Points, in no order, along strands that fork, close into loops and pass close to each other.
Points whose rows are less than 89.9 apart are linked; no others are. Some points are linked to none.
J459: [ -4   8 -14  41  -5  -5 -77 -43 -60  -8  -5 -26 -25 -32  -9 -19  22   7
   2   4 -28  38]
J923: [ 40   6  -8  51  10   0 -73 -63 -42 -29   3 -37 -12  -6  -9  14  27 -16
 -17  11 -14  46]
J856: [-36   0  16 -25  37   3  -2  32   8  -9 -25  17  27  14  -2   4 -41 -19
   1 -29  21   6]
J909: [ 39   5   7   8 -40   1  73 -19  33   5  47  31  -6   8  25  30   7   7
   9   9 -20 -53]
J807: [  0 -81  37 -56   3  31  69  27  46  29  58  26  24   2  50  -1  -4  47
   5  13  36 -15]
J150: [ 19 -58 -15 -20  -1 -10 -45 -53 -10 -17 -34 -51   2  12  12  -8  55  32
 -28  11 -13  30]
J623: [ 20  32  -7   3  17 -27   4  13  12   6 -17   3  -4  12 -20   6   6 -10
 -23  -8 -15 -16]
J94: [-24  49   0  63  -6  23 -21   4 -37  -4  17  38 -16 -21 -13  -4 -16 -26
  14 -26   1  10]
J311: [ 35  23 -19  19  -2 -24  23   0  -2  14 -10 -18 -37  26 -15 -22  75  13
 -28  -8 -32 -17]
J664: [-21  46 -28 -14 -41 -36 -22 -46  14  27 -40   8   5  -8 -37  40 -13 -56
 -26  -4 -66 -59]
J19: [-35  -2  15  27   8  12 -13   6 -51 -46  17  23  -8 -31  22 -29 -19  28
  44  19  -3  25]
J325: [-18 -40  16 -72  -4  -2  24  38  41  37  12 -11  17   3  11  -6 -54  20
  14  -3  42   8]
J438: [ 31   7  10  52  34  33  -7  -9 -19 -42   2   3   8  25   9  13  17 -11
   2 -11  37  27]
J662: [ 38  26 -17  34  20 -39 -54 -25 -24  -3 -12 -38 -29  -9 -25 -14  42   4
 -31  20 -40  14]
J545: [-20  51 -14  -3  -4  -1 -30  27 -11  52 -31 -17  13   1 -47  30 -36 -75
 -12 -46  27  13]
J803: [-19   4  14 -47  26   4  16  53  31  31 -24   4  30  32 -17  16 -49 -36
 -12 -40  39  -4]
J350: [-23 -30  21  -4  -9   1  14  13 -19 -29  26  18  -3 -16  34 -27 -23  35
  45  31  10  15]
J946: [  3  15 -19  33  -8 -26  -7  10 -35  20 -14 -10 -48   2 -19 -52  78  21
 -18   4 -38  -9]
J510: [-48  23 -24 -25 -11  -7 -33 -43   8 -32 -40  36  47 -38 -28  43 -53 -44
 -21  30 -75 -58]
J518: [ 61 -63  14 -58  -4  13  47  -2  74  55  46 -40  16  -7  15  43   6  38
  -3   2  50 -16]
J737: [ 59   4 -14  11  42 -34 -37 -14   2  -9  -8 -72 -21   6 -22  -6  43   3
 -35  27 -10  34]
J100: [-28  13 -15  21 -18  -3 -26 -32 -22 -12 -17  33  -3  -5  -4  -7  -1  -2
  -4  -7 -39 -16]
J96: [ 54   9   4 -46 -10 -63   4  -7  51  28   7 -34  -8 -23 -15  37 -16  18
 -19  37 -25 -39]
J290: [ 34  24   5  26 -34  -7  48   3   4   9  41   9 -28   7   7  -3   6   9
  22  21  -5 -26]
J45: [-40   9  12   7  50  -5   8  42 -20 -32 -17  48   3   8   7 -39  -5  17
  -7 -13 -11  -2]
J814: [ 54 -30   9  -7  45  23  40  56  24  -3  14 -42  -1  17   5 -23  33  29
   4  18  59  14]
J17: [ 16  -3   6  -3  -6 -17 -21 -10   4 -20   3 -11   3 -13   5  15 -24  13
  16  26   4   7]
J286: [ 41  48   3  20  19  -8  75  36  13  12  11  22 -23  35  -9 -10  35  -4
 -18 -27 -25 -41]
J159: [-24 -56  -9 -28 -14  -1 -34 -30 -19 -15 -36 -25   4   4  18 -20  31  36
   3  -2   2  34]
J21: [-13 -15   3 -23 -48  14  15 -48  41 -14  15  34  43 -11  21  70 -51 -29
  11  17  -7 -39]
J572: [ 27  43  -8  25  36 -38 -73 -13 -24  -6 -16 -40 -13 -22 -37  11  -7 -25
 -21  12 -24  28]
J573: [ -5 -18 -16  25 -56 -16 -23 -22 -41  16   7 -34 -50 -19   5 -45  56  31
  25  45 -22   6]
J13: [ 45 -19   8 -21   0  -9 -12 -54  39 -16  -6  -8  37   3   9  74  -9  -7
 -30  16 -11 -18]
J579: [ 34  21 -14  29  -4  -4 -29 -47  -4   2 -16 -21  -2  27 -15  39  26 -41
 -27 -24  -2  14]
J442: [ 24  -7   5  21 -25  41  22 -59  27 -31  11  32  40  31  21  72  -7 -34
  -1 -13  15 -17]
J941: [ 15  72 -15   0   3 -24  -3  31   5  56 -23 -28  -6  16 -55  31 -15 -68
 -21 -37   3  -4]
J397: [ 62  17  -3  18   0   1  15 -22  19   1  10 -26   0  28  -4  40  17 -22
 -10 -12  15   1]
J734: [-26   3 -11  28 -29 -11 -57 -15 -58   4   1 -18 -41 -45  -2 -43  20  23
  28  21 -21  22]
J685: [ 33 -14  -9 -15 -13 -16  35  27  13  21   7 -36 -27   8  -3 -30  46  37
   1  26  13  -3]
J564: [ 19   5 -11  15  13   8 -12  40 -19  11   7 -48 -26  -6 -12 -43  16  11
  20   9  45  46]
J208: [ 45  46 -16   1   6 -31  37  25  19  34   1 -23 -32  24 -28  -9  36  -4
 -19 -20 -20 -22]
J630: [ 79  14  -4  28  14   2   8  -1  12  -1  27 -58 -18  15  -8  11  24  -9
   4  18  40  29]
J196: [  0 -68  18 -43  29  17   2  11  14 -19 -21 -26  19  11  27 -14  26  49
   0  -2  36  19]
J530: [ 32 -80  18 -53 -10  39  72  19  61  50  50 -18  15  12  29  11   8  42
   9  -3  58  -9]
J729: [-21  56 -12  56 -41 -10 -23 -30 -30  14  16  31 -44 -39 -17 -19 -13 -21
  20  12 -48 -43]
J826: [ 50 -33  10  23  47  32  22  31  -1 -31   3 -43  -3  20  15 -20  70  25
   0  20  46  29]
J422: [ 15  32 -18 -34 -25 -52 -14 -29  32  37 -34 -26   1   8 -33  41   2 -34
 -38  -8 -47 -39]
J587: [-83 -21  -8   7 -52  13 -11 -18 -43   9   2  35 -20 -10  24 -51  -5  13
  32 -20 -13  13]
J792: [ 20 -27  23  -5 -14   9  72  12  27  -1  46  39   1   6  36   4  14  38
   5  28  -3 -37]
J832: [ 12 -23  15  -8 -14  37  47 -35  49 -19  26  49  49  12  31  69 -26 -17
  -5  -5  12 -37]
J415: [-32  10  -9   6 -27   5  17  -4   5  10  -4  42  -1  23   5  -8  -8 -17
  -1 -27  -8 -19]
J574: [-31 -14  -9  -1   8  -7   3  40 -30  10 -22  -2 -26   6  -1 -65  50  36
  -1   0   1  16]
J766: [ 41 -10   7  -1   0  13  54  48  14  15  34 -17 -17  13   6 -24  14  27
  17  21  37   2]
J598: [-53 -31   3 -16  23  17  -4  31 -23  -4 -26   2  -2  17   8 -58  17  22
  13 -33  24  36]
J725: [-55 -10 -15  10 -55  21  20  -5 -17  32   4  35 -22  26  15 -42   7  -1
  14 -35  10   5]
J494: [-50 -33  -6 -12 -37  -6 -20 -26 -28  -9 -18   6  -9  -8  22 -34   5  34
  20   3 -18  13]
J783: [-36  28   4  58 -12  26 -16  25 -59   6  27  30 -36 -34  -3 -45 -10   1
  33 -12  10  25]
J204: [-17 -60  40 -50  41  18  25   8  40 -28  16  42  49  -8  42  24 -28  31
  -7   1  10 -17]
J15: [ 47  11  -7 -39 -25  -7  29   8  48  55  10 -48   4  25 -19  38 -22 -26
  -1 -23  34  -2]
J504: [ -7  -3 -18  10   5 -12 -55 -45 -27 -24 -44   6  11   2  -8  -3  17   5
 -29  -6 -49   2]
J457: [-47  15   0  11 -26   3 -49 -12 -45   1   7  -4 -13 -43  -2  -9 -53  -6
  48 -10  12  40]
J364: [-24   5  11  43   5  17 -20  30 -67 -18  21  -6 -31 -41   9 -50  11  28
  48  15  18  48]
J91: [-47 -66  17 -41   7  21  24  26  -3 -10 -11  -2  10  18  36 -44  17  42
  15  -9  29  24]
J801: [ 40 -11   1  -1  43 -23 -35 -20  -1 -32 -26 -26  10  11  -3  11  23  12
 -33  14 -11  14]
J268: [-11 -34  20  -3 -26   7  53  21  -2 -14  39  29 -11   0  41 -28  12  42
  28  43   5 -11]
J846: [ 10 -29   8 -36  26   2  17  29  31   7 -13 -12   8  20   5 -12   7  26
 -11 -10  28  -1]
J986: [-50 -23  20  -9  33   8  39  37  -7 -36   7  67  13  10  40 -45  -1  23
   0   4 -16 -13]
J259: [-57  45 -17   9   0  17 -17 -23  -4 -45 -19  54  46 -37 -27  41 -56 -62
  -3  23 -55 -43]
J282: [ -5  -2   6  -8 -39   1   5 -20  19 -10  23  16  14 -15  14  35 -58 -10
  27  26  10 -12]
J835: [ 65 -21   3 -66  -4  -6  51  21  74  66  28 -53   5   6 -11  37 -10  13
 -13  -9  35 -16]
J611: [-40  40 -26 -16 -47 -20 -10 -51  26   6 -21  31  15 -29 -30  40 -46 -48
  -6  31 -74 -84]
J898: [ 27 -38  -2 -22   0 -25 -27 -48  10 -20 -25 -18  11   0  10  12  25  37
 -30  26 -33  -8]
J224: [-21  24   2   8  -2   1 -65 -13 -29  -3 -13 -23   8 -31 -15  29 -52 -33
  25 -17  25  46]
J287: [-38  32 -10  38 -53  10 -56 -15 -44  38  16  -4 -35 -44 -15 -15 -31 -21
  31 -26  10  24]
J161: [ 35  34  -6  10   6 -30 -36   0   1   4   3 -46 -12 -14 -25  12 -21 -15
   4  19  13  23]
J394: [-10  25  -7 -15   9 -13 -52  16  -8  30 -27 -38   8  -7 -35  23 -44 -43
   5 -26  41  39]
J188: [-59  -5   4   4   9  11  -8  53 -48  17  -1  -1 -22 -17  -2 -65 -15  19
  33 -25  22  44]
J2: [ 31   9  17  35  18  38  10 -23  12 -37   6  22  32  27   9  51  -5 -33
  -3 -12  30   3]
J578: [-30 -44  26 -35  29  14  49  34  27 -12  10  45  27  23  38 -22  -7  28
  -8 -11  12 -16]
J802: [ 15  20   2 -48   1  -2  42  49  42  61  -2 -20  10  33 -27  21 -42 -28
  -6 -33  32 -16]
J360: [-34  33 -22  28 -72  18 -20 -16 -23  60  14   2 -31  -4 -20  -9 -18 -34
  25 -43  16  11]
J590: [ -1 -76  36 -40   9  18  39   5  28 -21  34  26  28 -14  54  11  -2  53
  10  28  16  -8]
J963: [  6  44   6  12  28  -4  70  45  25  -1   9  64   0  27  -4  -9  -1 -15
 -23 -18 -28 -51]
J850: [-24  31  10  -5  47 -18  27  55  14 -16 -14  56  13  13  -8 -16 -20  -7
 -19  -9 -20 -28]
J25: [-44   7   9 -33  38  -7   7  25  24 -23 -26  51  41  -1   0  14 -46 -17
 -17  -8 -20 -27]
J342: [-62  -4  -3  -8  30  -2 -29 -11 -33 -46 -41  41  20 -16   9 -26 -15  20
  -4 -10 -53  -2]
J871: [ 63 -23  -7  29  32  16 -12  -4  -7 -25  13 -74 -14  12   1  -9  54   6
   0  26  45  57]
J252: [-56  39  -4  21  -4  24  -1  -6  -6 -36   8  64  29 -27  -6  18 -65 -51
  16   4 -21 -22]
J481: [-57  49   0  45  10  33 -13  15 -29 -15  -1  65  12 -19 -15   3 -42 -52
   5 -38  -7  -1]
J771: [ 27   3   4  24  46   5 -42  -8 -25 -42 -12 -25   5   1   2   2  11   5
   2   3  17  42]
J843: [-34   7  -4 -36  19  -6 -11 -15  25 -28 -41  40  56 -12 -14  49 -40 -30
 -32  10 -45 -43]
J907: [ 56  18 -10  61  13  11 -36 -55 -19 -14   6 -42 -14  28  -9  25  52 -36
 -30 -14  -1  41]
J672: [  4 -16 -15   0 -18 -21  22  29 -17  19 -10 -27 -40   5  -6 -57  78  43
  -3  32 -22  -4]

A fork is a point with three links, a tip a point with one. Leave the first point through the second and follow the links. Name the first fork or tip that comes.
J662 / J572: J801
J923 / J907: J672
J672 / J685: J573
J578 / J204: J25

Name the points in between on the shortest way along the links from the first point to the second, in order.
J442 / J100: J2, J438, J771, J801, J898, J150, J159, J494, J587, J725, J415
J25 / J907: J850, J963, J286, J208, J311, J946, J672, J685, J766, J814, J826, J871, J630, J397, J579
J598 / J94: J574, J672, J946, J311, J208, J286, J963, J850, J25, J843, J510, J259, J252, J481
J803 / J290: J856, J25, J843, J510, J259, J252, J481, J94, J783, J364, J19, J350, J268, J792, J909
